Points on a hilly landscape, in no order, each with its height.
From any point a ball rolls to the lowest of the 2 points nearest to it. It stops when none of these is lower. Distance is the straight distance between rows; heights are no part of it.
z_467 h=366: [ 91 174 135  89 148 145  62 139 101 101  95 154 125 184  91 111 160 167
 173 115 156  71 125 157  97  76 144 147 129 171 100]
z_311 h=512: [106 199 147  95 170 174  92 148 122 109 185  80 122 182  30  79 109 121
 161  95 168  83 145 144  81 125 183 146 143 107 158]
z_231 h=583: [128 107 118 116  87 101 145 111 112 116 106 147  95  96 152 148 140  86
  78 128 107 154 126 109 163 137  94 136 112 137 114]
z_347 h=551: [ 90 143 102  91 157 133  86 132  58 141 106 188  56 192  74 142 149 149
 141 130  80 131 164  93 182  68 102 146 144 145 106]
z_666 h=207: [ 84 119 130 104  95  91 103 134  74  98  98 103 132 126  98 142 129 113
 114 102 119 130 148 144 149 129 121 111 122 118 114]
z_580 h=190: [121 127 195 123 178  97 149 156 107 120 186  81 124 120  73  93  88 136
 143 124 139  87 132 102 164 138 153 154 131  50 156]
z_358 h=264: [181  92 173 173 150 112 129 106 117 137 209 125  93  78  82 138 108 128
 104 129 146 100 109 123 149 138 125 140 148  42 169]
z_100 h=155: [ 97 116 144 122 102  83 102 137  65 101 115  65 165 122  85 144 129  99
 116  93 140 129 169 166 141 145 132 104 125  94 124]
z_138 h=738: [183  93 175 155 113 130 110  98 142 166 117 137 157  97 166 187 137 154
 107 123 186 119 103 177  86 158  84 161 134 146 130]
z_679 h=339: [128 185 140  94 145 173  84 135 146 109 167 112 152 145  75 135  91 134
 143  88 170  60  91 169  68  90 179 143 133 132 193]
z_631 h=477: [170 116 115 141 124 139 156  59 198 143 138 186 125 118 150 126  99 106
 105 158 103 143  89 110 130 105  83  96 114 128 122]
z_192 h=566: [126 145  89 162 120 144 224 141  64 147 203 141 113  91 118 178 143  77
 107  72  98 193 155 131 141 110 108  83 184 102 171]
z_239 h=124: [ 71 128 116  98  94 139 142 158 121 104  68 116 129 166 135 103 138 130
  92 145 107 163 169 137 166 150 135  80 112 132 101]
z_291 h=318: [160  97 139 174 145 161 139 146 186 145 145 114 130 115 180  93 123 137
 111 142 152 161 123 150 125 177 128 116 148 103 145]
z_987 h=547: [161  99 130 126  89  83 127 106  93 116 108 118  82  67 142 156 148  85
  80 114 149 138 133 108 158 162  94 168 118 130 124]
z_137 h=467: [ 88 148 104  82 133 147 117 122 114 109 166 147 104 138  80 100 127 110
 151  89  98 155 119 115 118 101 132 117 151 112 130]
z_399 h=481: [103 119 123 131 107  87 142 114  46 116 153 154 122 113  72 179 126  99
 122 106  76 120 148 137 141  69 102  82 135 112 125]
z_132 h=625: [112 137  84 118 140 115 136 157  96 107 154 146  95  90 149 141 148  81
 137  63 105 169 115 120 138 120 125 131 174 122 123]
z_64 h=604: [134 158 127  86 144 139  99  91 184 120 127 137 107 103 150 115 127  82
 129 129 150 111  98  92  98 131 126 194 109 149 123]
z_768 h=285: [111 109 147 120  97 105 104 106 108 105 111 129 145 118 120 137 128 127
 123 120 116 111 108 151 126 121 115 112 114 130 126]
z_188 h=244: [ 90 142  77 136 143  72 126 161  48 115 138 161  99 124 104 177 146 112
 153  82  74 116 155 118 139  57 115 127 162 139  94]
z_377 h=248: [108 172 137  69 137 170  80 115 152  99 112 141 111 160 104  99 138 125
 141 121 156 102 104 135  95 112 149 158 112 156 120]
z_372 h=488: [161 106 139 148 137 143 121  99 161 131 181 132 100  86 131 111 104 116
 110 124 124 137  88 115 130 142 124 130 132  87 164]
z_219 h=626: [139 127 157 111 113 104 109  74 136 132  94 153 157 120 137 168 134 138
 126 134 137  63  94 117  91 111  97 166  95 189 115]
z_519 h=751: [190  89 135 190 106 100 166 112 129 158  95 164 132 117 185 202 164 140
 118 158 130 104 112 135 125 131  80 123 154 185  93]
z_649 h=216: [132 100 152 153  99  85 114 130  63 112 129  90 153  98 112 167 146  95
 105  92 144 121 148 179 135 143 118  94 148 101 133]
z_959 h=415: [169 136 178 131 169 141 112 103 185 170 135 109 142  91 166 125 105 130
 115 156 187 100 122 117  94 169 136 209 102 133 151]
z_91 h=459: [151 131 129 138 147 139 125 100 138 128 214 128 110  83  94 116 101 122
 136  96 122 127  84 109 116 127 139 126 152  72 179]
z_630 h=607: [121 131  97 106 128 170 159 135 179 116 140 156 130 136 158  77 137 116
 131 131  91 182 100 109 126 135 138 100 126 134 110]
z_947 h=640: [150 185 109  91 154 198 147 109 202 140 121 185 172 170 132 111 130 163
 165 184 140 107  84 115  76  83 152 123  91 170 103]
z_917 h=389: [ 92 129 107 133 126 120 140 153  87 119 145 132 163 132 114 138 136 133
 174 101  88 125 135 147 113  88 132  59 157 124 114]
z_619 h=475: [ 86 169 118 110 164 120  81 152 101  99 163  81 147 136  73 105 129  96
 173  46 151 118 162 155  88 117 143 143 149 102 111]
z_991 h=503: [140 113 133 146  96  99 139  91  70 122 167 159 135  97  74 169 115 109
 127 103  94 117 113 146 124  72 103  65 136  95 145]
z_885 h=535: [103 155 129  91 156 135  93 179 130  94 106  71 117 127 114  64 126 143
 148 122 173 144 151 130 123 173 182 179  93 109 118]
z_9 h=577: [117  98 148 148  91 118 137 119 156 117  82 109 158 149 153 101 120 139
  79 144 135 143 151 167 142 156 109  85  94 145 125]
z_68 h=550: [101 102 107 142 108  88  99 147  80 121  89 136 123 162 125 160 154 167
 145 155  73  91 150 112 142 103 138 120 117 171  98]
z_303 h=638: [109 120 119 137 106 124 148 163 130 116  64 113 153 136 206 134 164 130
 120 131 134 134 141 146 144 157 136 102 131 168  98]
z_199 h=455: [192  97 113 180 142 102 137  86 157 184 104 166 185 133 169 192 132 175
 158 183 112  84 112 105  99  96 109 145 105 185 106]
z_651 h=850: [151 112 115 152 142 115 164 100 183 158  84 158 181 157 177 130 140 136
 132 197 102 117 137 120 118 116 112 114 111 185  82]
z_512 h=678: [136 120 117 158 110 113 165 145 127 135  74 132 133 126 223 174 179 113
 122 141 138 126 137 122 157 157 115 119 150 186  89]
z_936 h=300: [125 122  70 147 122 109 159 159 102 131 140 177 104 140 142 162 138 131
 154 137  52 147 114  83 160  72 136 105 142 153 114]
z_88 h=468: [105 139 154  99  92 138  92  76 119 110 135 157 123 162  60 135 107 127
 126 135 109  85  98 137 124  82 116  95 116 124 148]
z_586 h=526: [ 77 141 106  98 136 122 103 130  49 136 135 169  89 173  57 154 132 129
 148 123  69 127 165 113 158  55 102 112 149 128 111]
z_624 h=576: [118 148  66 120 172 149  85 147  75 150 133 193  55 203  79 128 153 160
 176 131  70 148 162  75 171  61 132 147 161 144 107]
z_726 h=447: [ 97 135 132 116 154 123  93 164 106 103 150  80 154 116 108 103 133 113
 160  78 146 136 144 157  98 147 163 134 146 101 131]
z_890 h=559: [117 133 159  96  93 114  90  71 125 114  93 150 128 149  94 156 125 138
 121 137 129  55  98 113 108  96  99 157  94 177 123]
z_187 h=541: [159 134 147 111 135 132 109  67 180 142 126 138 134  92 154 137 119  96
 111 140 149 105  94 114  97 137 109 172 109 148 134]
z_986 h=330: [132 114 121 159 126 139 146 137 111 133 187 110 148 102 121 121 120 112
 136  89 118 158 127 152 115 139 132  72 176  84 156]
z_581 h=505: [126 134 160 109  96 134  99  68 144 115 119 150 144 141  97 152 103 144
 118 139 123  62  81 142 105  90 113 113  98 149 150]
z_670 h=663: [124 158 131  97 137 190 129 115 180 118 118 162 157 168 127  85 132 159
 148 165 128 132  97 140  75 110 149 105  95 156 106]
z_279 h=301: [189  92 143 171 129 124 131 109 113 139 196 145  69  62 106 156 133 108
 105 110 135 141 102 128 138 139 116 131 163  65 163]
z_597 h=295: [120 101 145 143  89  91 115 145  84 106  85  71 153 107 146 153 146 127
 107 100 169 130 148 167 149 173 121 118 133 127 130]
z_480 h=719: [116 150 141  67  95 124 111  85 155 122  48  94 130 141 116  97 120 116
 114 159 158 137 165 100 120 168 112 177  80 163  98]
z_970 h=580: [ 68 124 102 139 114  84 132 167  57 114  93 129 121 156 133 174 153 137
 124 128  80 106 169 120 167 107 142  91 135 148 102]
z_19 h=396: [124 138 168 100 117 136 117  80 173 138  80 121 174 146 138 109 116 133
 112 160 155 109 128 140  87 147 122 159  75 171 122]
z_97 h=329: [161 114  57 171 113 114 168 139 124 152 148 181 103 145 135 157 122 143
 169 166  59 144  91  58 156  58 138 108 122 137 124]
z_656 h=469: [ 80 126  96 136 116 100 161 141  35 127 141 161 110 142  78 190 128 121
 116 129  49 136 169 120 159  65 112  88 137 125 129]
z_965 h=434: [105 153 111 110 158 140  59 146  92 118  87 156 110 202 101 113 173 189
 182 146 131  81 152 130 117  83 149 149 126 178  81]
z_103 h=359: [105 117 125 137 114 122 135 139 104 114 143 118 158 117 124 125 128 112
 135  99 105 144 130 160 123 126 134  68 153 106 132]
z_854 h=514: [167 108 132 147 134 147 137  82 196 142 147 150 122 107 161 104 102 106
 101 145 124 153 104 118 126 139 102 121 117 112 132]
z_684 h=589: [ 74 171 105  78 160 145  81 172 103  86  88 124 123 165 101  83 162 141
 160  88 155 138 148 160 101 126 153 134 140 141  76]
z_555 h=442: [ 97 136 109  80 123 129 105 111 121 105 148 151  82 115 105 118 126  94
 116 103 103 154 108 103 140 110 117 154 123 114 128]
z_517 h=569: [126 122 144 120 150  82 110 167 103 107 131  62 106  86 120 102 119 132
 137 116 165 119 153 105 168 165 145 183 119  80 137]
z_67 h=524: [134 135 103 134 108 111 164 102  72 132 187 163 126 102  69 160 109 103
 158  88  85 142 109 118 112  52  98  74 151  90 147]
z_487 h=784: [139 107 145 132 111  99 154  96 144 146  55 126 176 128 175 143 145 123
 108 153 141 118 145 124 114 157  86 148 113 193  93]
z_822 h=227: [147 114 193 149 162 109 132 117 126 127 197 100 119 110  75 112  82 136
 118 135 142  74 110 114 155 136 146 141 129  52 179]
z_307 h=818: [123 108 122 153 104 127 161 143 137 127 135 108  96 109 176 110 125 100
  62 131 129 172 158 119 186 176 121 122 135  94 150]
z_873 h=328: [107 142 152  88 111 140  91 112 147 108  90 115 138 144 118 101 126 129
 123 138 151 116 121 144 106 142 137 152  82 148 118]
z_707 h=490: [110 156 133  79 122 130  80 147 138  98  70  68 126 129 110  87 123 142
 139 131 186 141 156 128 123 172 156 190  74 138 112]
z_443 h=602: [ 85 126 113 134  97  95 146 160  84 105  74 114 132 138 167 163 161 128
 110 116 114 120 149 135 169 139 133  95 132 151 105]
z_469 h=268: [140 112 142 129 132 143 119 131 150 129 104 140 168 113 182 133 146 139
 142 130 137 131  96 157 102 127 126 121 123 154 118]
z_589 h=369: [132 114 140 119  86  98 106 147 110 102  65  49 154 105 143 127 132 144
 120 113 177 139 158 146 148 188 132 157  99 136 126]
z_594 h=499: [ 93 131 112 108 141 153 145 155 125 122 177  95 133 135  97  67 124 120
 135  97  99 178 150 129 120 156 165  96 153  91 141]
z_217 h=634: [117 122  95 127 126 112 160 149  77 118 158 140  81  77 140 158 141  73
  87  82 110 180 133 123 166 136 121 140 156 103 151]
z_797 h=478: [180 131 160 140 162 147 123  58 207 170 144 124 139  96 157 140  92 116
  99 157 171 101 107 123  96 151 115 178 114 130 153]
z_723 h=272: [102 124  89 130 128  91 135 155  79 114 130 165 103 125 132 164 147 119
 150 107  71 128 123 112 147  79 127 111 151 147 107]
z_102 h=672: [ 98 147 123  58 120 148 108 108 135 127  64 156  88 175 115 100 146 122
 120 165 115 142 151  92 152 121 107 147 102 161  73]
z_159 h=438: [129 131 154 103 109  98  89 138 123  97  80  49 139 114 103 110 106 156
 136 129 180 121 158 125 143 178 142 193  75 120 132]
z_811 h=544: [174 133 126 133 148 130 129  91 170 174 109 177 193 133 170 184 128 177
 165 160 135  79  91 117  86  80 121 153 103 185 114]
z_838 h=361: [128 113 158 128 114 106  85 104 115 109 138 105 140  98 112 133 120 116
 121 108 148 107 101 153 119 141 130 140 114 114 150]
z_804 h=221: [151 121 201 139 182 120 132 153 152 138 151  99 114  92 141  98 102 158
 142 150 175  83 107 113 143 161 142 185 116  90 155]
z_566 h=662: [110 127 114 106 136 114  96 162 120 100  90 105 138 101 171 121 158 118
 140  96 155 138 124 146 119 150 138 152 128 148 106]
z_725 h=377: [130 108 135 202  84 139 164 141 133 124 126 126 120 146 183 155 151 127
  79 127 166 145 147 185 157 170 113  62 176 119 144]
z_370 h=591: [140 120  93 132 126 159 173 135 165 133 168 151 110 108 162  99 134 105
 118 109  93 198  99 103 147 144 129 109 158 112 143]
z_266 h=247: [147 186 155  78 156 183 105 132 194 144 134 116 141 140 130 120  93 134
 102 146 184  73 114 141  62 133 184 191  79 162 169]
z_962 h=666: [120 128 129 113 119 156 135 108 175 120 108 164 149 160 140  95 122 145
 134 168 100 134 109 128 113 111 126  91  97 154 104]
z_360 h=269: [166  87  97 225 103 102 151 133 126 149 110 151 152 153 176 177 138 187
 131 171  96  98 130 135 145 101 123  65 124 158 128]
z_724 h=476: [152 101 138 144 122 119 120 152 137 134 102  80 120  86 190 132 150 116
 113 127 176 144 137 134 136 187 120 162 141 129 125]
z_135 h=265: [164 104 127 179 149 174 147 153 165 148 176 109 135 108 158 104 126 156
 146 116 146 168 106 158 109 166 140  95 187  87 158]
z_157 h=308: [ 93 184 123  78 146 158  71 127 122  96 120 150 103 170  83 101 145 131
 162  88 152  92 117 146 104  86 139 148 145 147 115]
z_89 h=133: [128 136 200 129 190 118 150 166 143 126 162  90 125 117 106  72  91 160
 151 137 153  81 111 112 150 154 169 162 113  80 157]
z_533 h=582: [129  95 164 157 117 127 116 126 155 120 119  89 152 132 139  84 103 140
  93 141 148 140 139 166 135 167 137 111 101 101 152]
z_969 h=843: [ 69 131  98  85 111 135 139 162 110 104 110  96 105 131 117 105 125 114
  88 115 110 186 172 119 179 161 142 119 120  93 133]
z_321 h=542: [107 134 123 100 145  77 121 184  88  96 124  53 106  97  87 113 106 136
 133 108 156 143 189  96 195 160 150 173 122  64 128]
z_518 h=768: [177 103 134 156 123 110 132  99 140 147 106 169 147 102 173 183 146 142
 146 145 122 100  81 129 108 101  90 129 129 170 106]
z_997 h=536: [138 116 200 144 154  89 127 167 109 118 129  53 157 130 100  94  93 163
 149 145 172  92 144 146 160 161 159 162 103  69 154]
z_255 h=506: [182  82 157 152  83  93 130  90 116 136 104 108 103  75 138 158 146 111
  73 126 171 128 136 126 136 184  83 165 123 129 133]
z_323 h=562: [137 134  81 148 115 128 214 136  75 139 181 171 102  95 123 168 131  98
 122  87  78 192 114 117 145  85 109  85 177 111 166]
z_737 h=809: [162 102 138 155 141  92 176  81 157 185  68 156 208 142 181 163 143 135
 116 177 145 119 150 135 100 151  82 151 143 200  97]
z_367 h=441: [165 103 172 159 159 126 140 136 182 160 123  89 121  99 172  92 116 138
 111 176 176 130 149 117 138 190 116 179 118 107 134]
z_258 h=428: [177 128 101 144 125 133 163  68 183 150 130 198 125 125 141 144  99 125
 146 173  92 119  68  81 125  70  91 102 109 136 114]
z_285 h=373: [176  86 162 180 155 149 136 153 179 162 151 112  99 101 169 113 126 143
 112 162 171 139 125 137 132 183 117 157 158  95 138]
z_128 h=355: [195  85 105 215 119 105 139 110 139 170 109 162 163 137 164 187 126 192
 153 179 103  92 105 119 119  86 109 100 112 159 120]
z_336 h=790: [181  93 140 181  95 128 156 110 161 154 118 134  92 105 178 160 151  97
  71 151 167 150 139 146 135 183  82 136 168 132 117]
z_803 h=575: [159 117 102 142 127 133 144 125 129 128 156 164 122  94 153 142 135 118
 166  95 116 153  65 122 115 106 114  97 169 119 135]
z_386 h=530: [131 107 131 131  93 115 154  95 169 129  90 107 121 119 162  91 114  97
  60 162 133 165 171 113 164 170  98 129  98 130 123]
z_578 h=404: [116 172 107 118 145 138 115 117 119 122 200 113 157 118  70 126 112 107
 196  51 135 111 109 132  67  77 125 104 164 103 143]
z_234 h=603: [104 120 100 121 102 121 173 137  99 120 122 174  91 122 149 158 137 101
  81 134  70 165 125 107 176 106 111 113 121 137 124]
z_851 h=554: [147 124  89 134 119 115 166 124  92 126 170 182  97  86 130 157 128  98
 145  92  86 168  80 110 134  84 108 101 162 118 143]
z_316 h=853: [ 98 130 119  83 101 131 109 149 129 103  84  75 105 131 109  83 112 128
  98 138 135 170 175 111 171 178 142 143  87 101 120]
z_689 h=496: [154 102 186 141 122  88 118 136 123 121 107  53 140 105 117 107 101 160
 124 145 180 109 148 128 164 178 137 180  88  93 152]
z_218 h=579: [131 134  76 128 130 150 189 138 129 142 201 129 117 101 133 102 133 115
 142  74  86 202 108 114 129 134 136  95 185 103 164]
z_807 h=605: [130 127  93 125 141 130 129 160 127 111 140 146 120  98 175 129 157 107
 166  83 121 153  90 129 120 124 131 122 165 139 111]
z_204 h=528: [ 76 142 105 101 149 106 134 186  85 110 138  56 119 115  99 122 115 107
 117  88 136 163 199 113 170 163 154 140 141  65 135]
z_940 h=806: [154  99 131 185  98 133 167 139 157 143 128 114  76 116 184 136 146 105
  59 148 168 159 162 135 173 193  98 128 157 103 142]
z_749 h=302: [160 101 131 193 137 148 158 152 126 158 207  97 125 104 122 127 124 134
 133 104 143 157 136 156 124 163 128  80 202  64 163]
z_901 h=606: [163 162 114 111 151 169 142  92 193 162 112 177 191 150 150 152 109 175
 163 172 142  83  78 116  81  68 138 131  91 168 117]
z_686 h=697: [171 109 171 133 118 112 112  80 130 158 105 153 175  99 164 187 137 149
 116 118 166  91  91 152  81 132  87 169 115 181 125]
z_345 h=306: [142 183 147  79 141 187  86 144 170 127 146 109 129 149  93 132  85 138
 106 119 176  53  92 155  70 108 185 169 110 149 196]
z_98 h=307: [162 105 115 174 115 161 155 148 148 135 154 136 123 110 175 137 138 127
 131 112 139 168  97 157 127 154 119  82 191 104 144]
z_554 h=623: [125 129  68 122 137 146 134 149 144 142 123 179  96 185 129 126 151 137
 164 186  54 148 134  61 163  86 143 131 115 166  80]
z_955 h=162: [ 81 115 119 138  98 123 153 152 119 112  86 141 142 173 151 116 139 146
 104 152  81 137 159 141 164 124 135  61 116 145 111]
z_302 h=644: [126 121 101 124 119 142 150 128 160 129 114 175 130 167 140 112 138 140
 149 179  64 139 114  94 141  95 126  93 109 153  91]
z_456 h=647: [107 133 101  88 138 150 114 132 127 142  81 170  88 194 123 113 163 138
 139 187  84 135 156  74 163 107 122 138 110 171  60]
z_883 h=433: [132 148 117 128 144 131 125 112 117 128 219 110 137  98  75 119 106 104
 168  66 123 131 113 123  91 112 132 109 162  80 163]
z_471 h=492: [153  96 148 164 132 121 144 123 184 140 117  90 117 113 168  79 109 119
  82 166 156 152 162 122 154 188 109 142 108 105 134]
z_647 h=540: [152 134  75 148 119  98 177 127  76 142 167 182 106  98 105 167 122 126
 181  99  86 145  78  90 118  42 110  90 159 108 141]
z_4 h=601: [133 142  55 125 148 140 104 146 118 144 141 187  72 187 100 133 150 152
 188 154  65 141 125  54 152  59 145 151 135 158 101]
z_179 h=500: [ 85 145 142  84 111 137  87  96  81 115 132 167  92 177  56 135 126 129
 141 129  95 104 128 118 150  71 109 112 131 131 125]
z_107 h=622: [ 76 134  93  79 126 156 146 157 123 115  97 163 100 173 133 111 151 130
 118 146  74 171 144 106 163 117 131 103 126 146  91]
z_158 h=564: [140  97 192 172 156 113 117 167 112 134 143  62 167 119 120 109 105 160
 138 130 175 113 142 173 137 172 160 139 134  72 158]
z_69 h=567: [ 87 176 110  84 164 150  85 178 116  88 111  87 116 149  91  61 146 134
 154  93 173 155 154 149 101 159 175 154 125 116  98]
z_862 h=617: [ 78 153  88  85 143 115  95 184 109  88  66 115 124 135 140 110 163 130
 147  86 144 142 144 144 124 138 143 135 138 143  75]
z_327 h=770: [189  83 148 184 109 140 129 113 164 165 124 131 113 105 167 174 148 135
  87 149 180 140 119 179 106 172  77 145 162 125 121]
z_610 h=390: [160 108 143 138 141 142 119 139 160 141 113 118 144  95 197 132 149 114
 126 128 165 147 110 148 110 170 120 161 138 143 122]
z_409 h=440: [ 90 141 152 102 112 139  93  96 104 109 155 124 145 152  54 129 108 116
 148 110 115 104 121 154 111  93 128  91 132 104 142]
z_173 h=444: [145 159 171 102 138 137 131  69 194 169  89 120 195 142 139 105  93 132
  90 170 179 112 152 148  67 164 135 182  72 166 144]
z_896 h=331: [155 147 186 120 181 139 109 144 167 154 148 102 134  97 152 119 100 149
 132 138 193  66 109 123 107 157 163 215  98 120 165]
z_143 h=552: [142 110 173 154 144 141 124 115 193 137 116  93 154 136 143  64  88 151
  92 166 157 134 146 152 120 174 138 134  70 114 151]
z_720 h=516: [154 138 191 144 159 152 124 117 194 157 125 100 161 135 141  86  79 166
  98 162 177 103 135 155 103 169 156 169  58 120 165]
z_676 h=436: [105 124 116 147 102 116 137 114  77 137 153 152 148 154  68 151 106 147
 167 137  66 109 135 127 120  51 118  49 136 109 133]
z_454 h=370: [108 189 120  97 142 155  89 121 126 108 177 116 140 150  57 123 107 112
 175  68 153  78 106 151  69  77 147 131 154 118 159]
z_393 h=715: [173 111 117 195 109  95 179 135 123 152  94 160 112 132 208 210 179 117
 124 159 120 108 129 106 157 137 108 125 159 190  89]
z_408 h=555: [148 109 156 136 143 110 112 180 125 126 114  63 123  85 164 109 131 141
 143 126 186 128 142 128 149 187 141 188 131 109 136]
z_953 h=371: [183 115  68 174 128 118 170 104 171 164 128 191 122 150 138 148 109 135
 160 191  73 137  85  54 148  63 114 109 105 139 107]
z_652 h=456: [ 98 116  91 165 105 103 137 142  60 140 146 152 127 161  88 171 122 151
 153 152  43 119 163 110 144  60 136  64 134 126 127]
z_741 h=549: [112 172 160  96 151 175  90 139 157 111 147  98 121 156  82  77 102 140
 130 140 165  91 113 136  93 148 190 163  97 117 167]
z_880 h=495: [ 98 180 132 104 169 153 101 143 113 117 203  73 143 152  43  91 113 104
 173  63 139 115 163 132  82 118 153 133 147  95 127]
z_849 h=161: [126 177 151  76 136 181  99 105 179 125 115 141 151 150 128 118 117 136
 124 146 162  89  97 146  68 118 158 158  83 171 138]
z_746 h=641: [ 69 145  79 103 137 124 167 156  64 118 150 132  97 106 112 162 134  76
  91  77  89 181 158 125 157 119 113 127 154 111 146]
z_271 h=548: [131 141 184 130 159 160 111 142 168 130 142  92 154 140 111  78  84 164
 119 147 160 101 116 154 104 163 183 158  76 104 168]
z_130 h=515: [ 98 118 121 127 150 124 149 177 103 125 167  73 121 110 119  91 119 113
 122  99 121 163 167 117 155 171 159 123 153  74 149]
z_381 h=413: [ 92 138 129 123 114 137 125 120  95 121 156 129 164 155  68 131 113 134
 168 115  88 121 138 149 106  77 125  51 142 108 123]
z_40 h=571: [133 137  89 155 126 143 199 149  95 155 210 113 122 102 135 146 138  95
 138  62 106 189 142 125 128 137 122  76 206  97 163]
z_445 h=633: [ 91 139  92  92 144 166 121 162 109 126 101 173  95 203 112  99 167 156
 147 167  78 151 160  96 163 110 146  98 130 156  76]
z_879 h=832: [111 112 124 118 107 119 126 143 117 112 125 105 116 107 141 111 126 101
  92 118 120 160 142 129 158 156 134 121 128 103 134]
z_503 h=750: [110 128 135  89 105 103 120 105 136 119  50 117 144 135 145 126 145 122
 120 146 133 122 142 112 119 144 101 159  93 178  80]
z_184 h=698: [103 155 117  56 108 143 100 122 145 108  47 109 105 149 118  87 136 126
 121 153 149 165 169 104 141 160 120 151  86 147  78]
z_259 h=352: [127 121 125 193  92 140 175 151 100 131 163 125 102 118 158 169 158 102
  93 106 147 157 150 165 161 166 124  73 198  94 156]
z_368 h=529: [124 198 150  88 165 194  96 162 144 115 165  94 114 179  52  81 105 140
 137 123 177  76 117 153  76 130 204 161 126 129 179]
z_29 h=439: [165  97 170 146 111 110 100  85 135 131 120 108 135  89 138 145 125 124
  96 125 165 105 108 140 115 162 101 164 110 124 145]
z_699 h=692: [140 123 130 116 124 103 117  90 143 131 100 163 139 127 148 153 139 125
 143 154 104  91  96 101 114  98  99 150 105 181  95]
z_484 h=484: [ 83 153 122  79 141 163 110 132 123 113 173 114 112 150  69  68 122 117
 141  99 112 157 140 123 115 137 159 124 141  95 137]
z_978 h=501: [103 122 114 130 129 112  69 135  94 122 104 146 126 178 103 144 153 181
 176 153  90  78 136 116 119  78 145 128 120 167 100]
z_598 h=553: [109 114 119 135  94 122 166 123 165 121  77 122 135 149 184 100 131 111
  72 151 127 158 169 132 166 160 107  94 104 148 113]
z_351 h=397: [141 127 115 108 121 116 125  99 137 115 152 169  84  84 143 141 132  76
 120 110 102 147  80  96 134 110 100 153 125 131 119]
z_924 h=829: [152 127 131 130 159 100 163  74 176 176  76 166 212 151 167 138 139 140
 137 195 122 106 139 122  93 124 110 152 114 198  90]
z_753 h=409: [119 130 152 136 153 146 101 158 127 121 150  86 176 114 132 100 124 141
 155 100 158 134 123 179  89 156 173 122 131 108 155]
z_242 h=360: [111 122 142 126 133 149 113 150 136 111 113 114 171 126 150 100 139 141
 143 117 134 144 114 172 101 145 156 104 122 134 128]
z_396 h=611: [ 85 120  94 115 107 130 159 142 105 127 106 171  97 164 137 148 138 129
 100 162  54 155 148  96 183  97 117 107 114 150 111]
z_845 h=335: [140 130 100 172 109 149 185 155 115 132 160 146 106 115 181 159 157 105
 127 100 126 174 111 143 153 145 129  71 204 117 138]
z_805 h=479: [166 139 181 140 161 131 129  69 205 181 110 107 175 131 147 102  73 143
  78 172 186 107 156 148  90 174 126 180  76 141 161]
z_984 h=343: [169 111 127 139 114 108 127  97 103 120 174 164  78  62 120 160 135  86
 105  96 119 142  86 119 135 118 108 136 144 103 146]
z_779 h=206: [117  97 110 186 100 112 157 142 129 126 109 153 151 166 160 138 130 169
 120 163  80 116 143 141 156 101 125  45 123 147 125]

Two balls start at each pair of points below. Name the first point that both come to, or write -.
z_554 / z_234 | -
z_372 / z_879 | -
z_316 / z_321 | -

For each start below, name the point where the ball stops.
z_517 | z_89
z_940 | z_135
z_962 | z_135
z_647 | z_135
z_924 | z_100
z_699 | z_135
z_741 | z_469
z_670 | z_239
